Each row is a point on a landscape with many valleys, with its height.
From any point a ball rolls to the lowest of the 3 points nearest to it. It stops when none of these is lower. Distance is the straight distance between rows; heights are no part of it.
zik: [104  88  90 101 123  81  89 113 107 119 110 102  79  86 119  99  89 100
  97 107 106  86 105 101]  (h 34.0)
sobe: [108  70  99  97 102  95 105  88  66  98  46  86 118 117  60  99 141 107
  72 101  85 136 106 136]  (h 21.4)
dadi: [110 117 118  95  84 138  75 105  82  77  83  72 113  99  59  77 105  84
 109 117 116 122  96 125]  (h 50.3)
golos: [106 105 115  84  78 153 104  84  58  79  49  72 121 103  54  85 138 104
  77 103  85 128  75 155]  (h 33.6)
zoni: [100  86  68 138  91  69 145  78 124 128  53 161 102 109 153 127 121 128
  69  52  72  90 103  61]  (h 37.2)
vib: [ 96  95  82 107  98 100 118  86 112 128  84 128 104 100 138 105 106 109
  89  81  88  90  98  92]  (h 32.4)
zab: [102  87  98  98  87 122 120  82 100 112  50 114 125 107 112  96 117 104
  73  91  88 109  93 115]  (h 28.5)
sepul: [120  51  92 112 122  57  93 115  75 105  49  92 114 112  56  99 127 116
  81 116  91 130 116 118]  (h 21.5)
dagu: [109 110 114  92  80 124  90 103  93  94  93  77 108  98  76  89  90  82
 111 108 112 112  96 126]  (h 7.5)
felal: [ 88  79  64 115 116  66 117  92 122 126 112 147  89  92 149 117 108 134
  82  78  75  68 110  50]  (h 21.8)
kefe: [ 85 125 122  94  83 120 106 107 116  65 142  67 105 104  61 120  77  57
 147 113 128 100  99  91]  (h 68.5)
sof: [112  58  98 106 108  74 108  99  91 107  41 106 124 113  79 106 126 124
  68 109  85 134 114 122]  (h 21.0)
kep: [118  82 105  93 103 110  98 103  74  98  55  85 124 106  70  81 123 102
  83 107  96 118 103 130]  (h 18.5)
kir: [107 118 134  94  76 125  95 109  97  66 125  32  99 108  19  96  87  65
 162 129 133 109  91 104]  (h 76.0)
Biv: [ 99  56  70 117 136  52 100 120 111 130 111 126  72  83 135 122  95 129
  85  92  91  80 124  67]  (h 35.0)
moni: [103 130 127  94  60 144  85 101  85  73  81  68 115 100  44  77 110  84
 113 114 108 117  79 133]  (h 52.4)
nor: [ 66 115  94  89 110  89 100 106 118  99 166 143  79  93 146  98  79 127
  87  92  83  76  98  48]  (h 31.1)
vab: [ 71 142 102  92  84 124 108  98 133  78 153 122  92 112 137 108  82  93
 111  96  91  87  89  66]  (h 33.4)
saref: [128  61 102  94 120  75  85 106  54 100  64  71 107 113  44  89 127 110
  91 119 104 130 107 131]  (h 25.7)
mizo: [106  90 113 100 128  61  79 134  94  92 152  69  74  84  87 106  56  82
 122 118 128  95 112  93]  (h 51.4)
Kot: [ 89 132 117  95  77 141 103 102 111  72 114  72 107 101  78 110  87  66
 134 108 125 101  93 102]  (h 73.3)
fetuz: [ 92 101 105  97 123  77  83 122 109 103 149  98  72  94 120 104  71  96
 104 112 106  82 114  80]  (h 45.0)
kunu: [102 108  94  99 100 107  97 100 108 107 110 107  95  89 122  98  85  91
 103 100 100  87 103 107]  (h 42.2)
rilad: [ 97  75  75 113 118  79 107 103 110 134  99 113  92  91 120 114 102 107
  96  99  96  90 112  92]  (h 32.1)
pud: [ 94  88  68 120  99  91 131  74 124 129  68 143 110 107 150 115 118 114
  81  66  81  79  91  76]  (h 37.5)
mido: [104  72  76 111 135  67  97 116 101 125 104 106  84  85 122 107  91 111
  98  98 103  87 122  86]  (h 26.4)
zilod: [ 89 106  90  95 113  92 104 101 118 115 130 125  86  91 148 104  90 107
  90  86  91  71 108  68]  (h 17.6)
Namuf: [ 97 110 125  95  99  95  95 109  97  74 145  56  85 105  64 107  67  66
 138 116 136 101 103  96]  (h 60.7)
Doga: [108 127 111  88  67 166  98  87  85  80  58  83 123  98  81  77 116  92
  85 105  96 113  78 141]  (h 42.1)
Gegu: [122 118 123  92  87 112  73 102  73  64  88  55 107  96  32  80 106  89
 129 122 124 123  89 134]  (h 67.5)
tado: [118  64  99  97 114  78  98 102  61  96  47  89 123 121  57 110 135 117
  75 110  83 143 110 131]  (h 22.2)
mas: [110 113 129  97  90 108  85 116  98  76 120  54 100  92  56  92  82  67
 143 117 135 105  97 113]  (h 71.4)
Vobaf: [ 95  71  69 127 121  55 123 109 121 128  79 133  89  87 145 126 108 130
  84  89  81  86 115  74]  (h 30.6)
tuni: [ 97  78  76 111 115  83 117  88 120 131  72 130  98  95 133 112 102 118
  89  88  88  83 113  82]  (h 34.8)
Zezo: [ 92 128 122  93  66 136 121  99 112  66 132  39 115 102  37 108  87  55
 153 116 132 102  91  96]  (h 72.8)
niza: [ 53 143 116  90  77 106 113  91 143  79 189 152 102 111 143 101  75 125
 109  91  89  77  90  32]  (h 34.1)
dok: [103 125 112  82  75 150  90  85  59  62  63  65 121 103  47  83 126 100
  86 113  93 126  72 144]  (h 40.6)
Rusi: [104 115 102  97  82 134 105  88  99 101  77 107 112  99 116  88 102  89
  96  92 101  98  97 118]  (h 40.7)
rab: [ 57 143 110  85  77 120 110  98 139  76 175 131  99 118 136 111  82 108
 109  90  82  86  98  45]  (h 33.3)
kiso: [ 93  86  83  93 133  64  99 120 111 117 140 120  73  86 140  98  84 121
  88  98  91  79 114  64]  (h 23.8)
boluf: [ 92 141  99  98  69 153 109  84 116  92  99 113 111  98 130  98  95  81
 106  84 101  98  82 113]  (h 43.7)
fomuk: [108  66  76 126 105  61 129  99 120 124  35 134 106 108 124 113 112 118
  79  78  82 108 117  92]  (h 36.2)
bebu: [ 68 124 103  86  96  93 104 114 125  85 167 122  88 104 134 111  69 108
 113  99  99  85  99  60]  (h 32.3)
Kaleg: [107  96  99  98 102  99  91 102  98 109  86  89  94  88 101  95  95  84
  99 104 108 102 104 118]  (h 41.7)
Gifo: [112  76  97  96 112  99  78 108  81 110  79  88 102 102  82  80 105 101
  95 118 113 109 111 123]  (h 31.4)
kas: [ 87  91  82  94 128  61  91 122 121 106 167 138  71  84 145 100  73 144
  77  95  87  70 114  38]  (h 28.4)
gudu: [ 90  90 102 104 133  50  86 140 105  99 166 102  66  81 113 115  55 111
 102 108 105  82 112  53]  (h 47.4)
Fupa: [ 87 137 105  99  90 115 100 102 116  83 140 105  94  96 117 114  77  78
 122  96 105  91  96  86]  (h 35.9)
komuf: [ 96 123 114 104  96 102  89 112 109  82 133  73  89  96  91 103  76  71
 128 116 122  97 106  98]  (h 49.9)
Ridar: [117  68 100  93 127  67  70 124  84 115 108  71  91  87  78  93  79  93
 105 122 122  96 112 113]  (h 54.6)
Penu: [ 87 131  78 108  81 136 126  61 118 123  91 155 109 109 163 100 117 105
  81  58  79  72  75  88]  (h 52.8)
dimol: [125  96 124  85 101  89  76 109  84  80 109  55  97  97  45  85  83  79
 122 122 130 111 108 122]  (h 73.2)
vatin: [117  89 108  83 112 101  83  97  35  79  60  53 114 108  34  97 140 107
  88 115  93 140  84 150]  (h 5.9)
tuf: [ 99  83  99 103 131  68  82 124 101 116 133  89  75  85 107  99  75  94
 108 103 113  84 114  91]  (h 41.0)
Bizim: [ 87 138 109  97  76 142 105  93 120  85 115 100 104  99 118 105  89  76
 119  96 101  94  90 106]  (h 40.2)
dad: [118  79 104  97 112 110  95  92  47  82  53  74 117 118  45  97 146 113
  76 113  85 145 102 143]  (h 18.0)
bere: [106  96 110  95  84 136 116  84  88  97  49  95 127 110  88  84 136 104
  74  90  78 121  94 140]  (h 10.3)
kevir: [ 93 117 110  99 109  84  87 113 106  93 148  91  83  93 106 103  68  83
 117 115 113  95 109  84]  (h 47.3)
lik: [ 91 122  87 104  74 142 111  78 112 111  93 133 111  98 145  99 106  93
  91  79  91  84  87 111]  (h 47.8)
dezap: [101 131 109  92  78 146  96  98 107  87  94  88 106 102  87  88  90  84
 116 105 109 103  88 128]  (h 44.0)
robep: [ 78 137  97 104  83 131 108  81 122 107 126 135  95 100 158 100 101 102
  91  80  86  75  83  82]  (h 31.5)
puf: [117  93 128  92 109  80  76 119  89  85 132  48  91  94  49  97  62  71
 140 127 138 114 106 113]  (h 79.7)
Boven: [133 104 128  85  94  90  55 115  66  75 100  40 103 102  29  79  94  86
 135 126 123 122  91 129]  (h 77.1)
davo: [ 92  74  61 120 136  54 103 109 121 133 128 134  79  84 145 118 102 145
  90  91  80  75 124  42]  (h 30.9)
nili: [130  79 112  82 119  86  72 107  52  90  80  55 100 103  35  76 118 103
 107 121 112 124  85 140]  (h 37.6)
Pimi: [108  56  88 109 117  58 103 107 101 119  55 106 106 107  83 107 116 114
  83 108  93 116 123 110]  (h 19.4)
teru: [ 97 105  82 123  81 103 149  56 118 131  52 152 115 112 151 107 125 111
  70  56  76  78  89  92]  (h 41.3)
lurom: [ 87  96  75 104 117  87 114  93 118 121 117 133  85  95 150 113 107 120
  85  79  88  75 101  67]  (h 10.5)
tezip: [ 98  95  87  99  95 108 104  96 107 121  80 114 103  93 127  98 100  95
  92  96 102  95 104 109]  (h 37.7)
Dav: [ 82 135 112  94  81 118 100 109 119  72 151  91  97 108 108 113  78  67
 135 110 109  92  95  88]  (h 39.3)
lenu: [ 99 108 107  96  66 154 120  68  93  98  48 109 134 109 102  83 130 105
  74  78  85 112  89 128]  (h 25.6)
tav: [ 82 111  85  97 102 113 109  89 119 110 114 130  97 101 146 104 101  97
  98  81  87  80  92  93]  (h 25.2)
pimo: [109  51  89 110 134  60  92 117 100 132  84  95  91  96  94 102  99 105
  93 109 110 102 126 105]  (h 9.2)
Voga: [ 63 140  95  90  85 109 109  92 128 106 148 150  90 110 160 103  96 111
  90  83  81  69  83  55]  (h 35.5)
Balo: [111  72  72 144 106  42 126 106 122 125  51 161  92  94 141 134 108 132
  79  72  70  95 116  62]  (h 34.4)
fub: [122  80 124  85 117  70  61 117  70  96  99  52  91  97  44  80  96  95
 114 124 129 117 105 124]  (h 59.8)
bubi: [101 120 114 103  93 122  91 104  99  87 110  88  96  92  99  97  81  73
 124 108 117 104 104 111]  (h 46.1)
lol: [121  89 111  91  99 124 101  81  38  83  49  66 118 111  44  99 148 112
  79 109  84 148  86 151]  (h 22.1)
nur: [115  66  90 109 105  88 105  94 100 119  71 110 105 106 101  99 114 108
  83  99  99 103 116 107]  (h 22.9)
mor: [ 97 113  93 112  71 143 137  50 118 119  52 148 131 106 137  97 124 106
  78  62  82  94  76 113]  (h 45.5)
des: [135  87 135  95 121  57  60 120  72  87 117  38  82  98  33  81  84  81
 137 133 138 117  96 117]  (h 72.9)
tetol: [ 80 129  86 103  96 112 113  78 124 117 132 157  88 106 166  95 107 121
  90  70  75  74  86  56]  (h 36.9)

Call two points neighbours if one is among the 3 nearest of the other. Go from one point of each pair to the other, from neighbour to neighbour, staying as low as possible. Name the highest point that can't be avoided.
bere, pimo: tado
bere, vatin: sobe
lurom, dagu: dezap

For each start below, name the point where the ball stops.
moni: vatin
vab: lurom
rab: lurom
niza: lurom
kir: dagu
puf: dagu
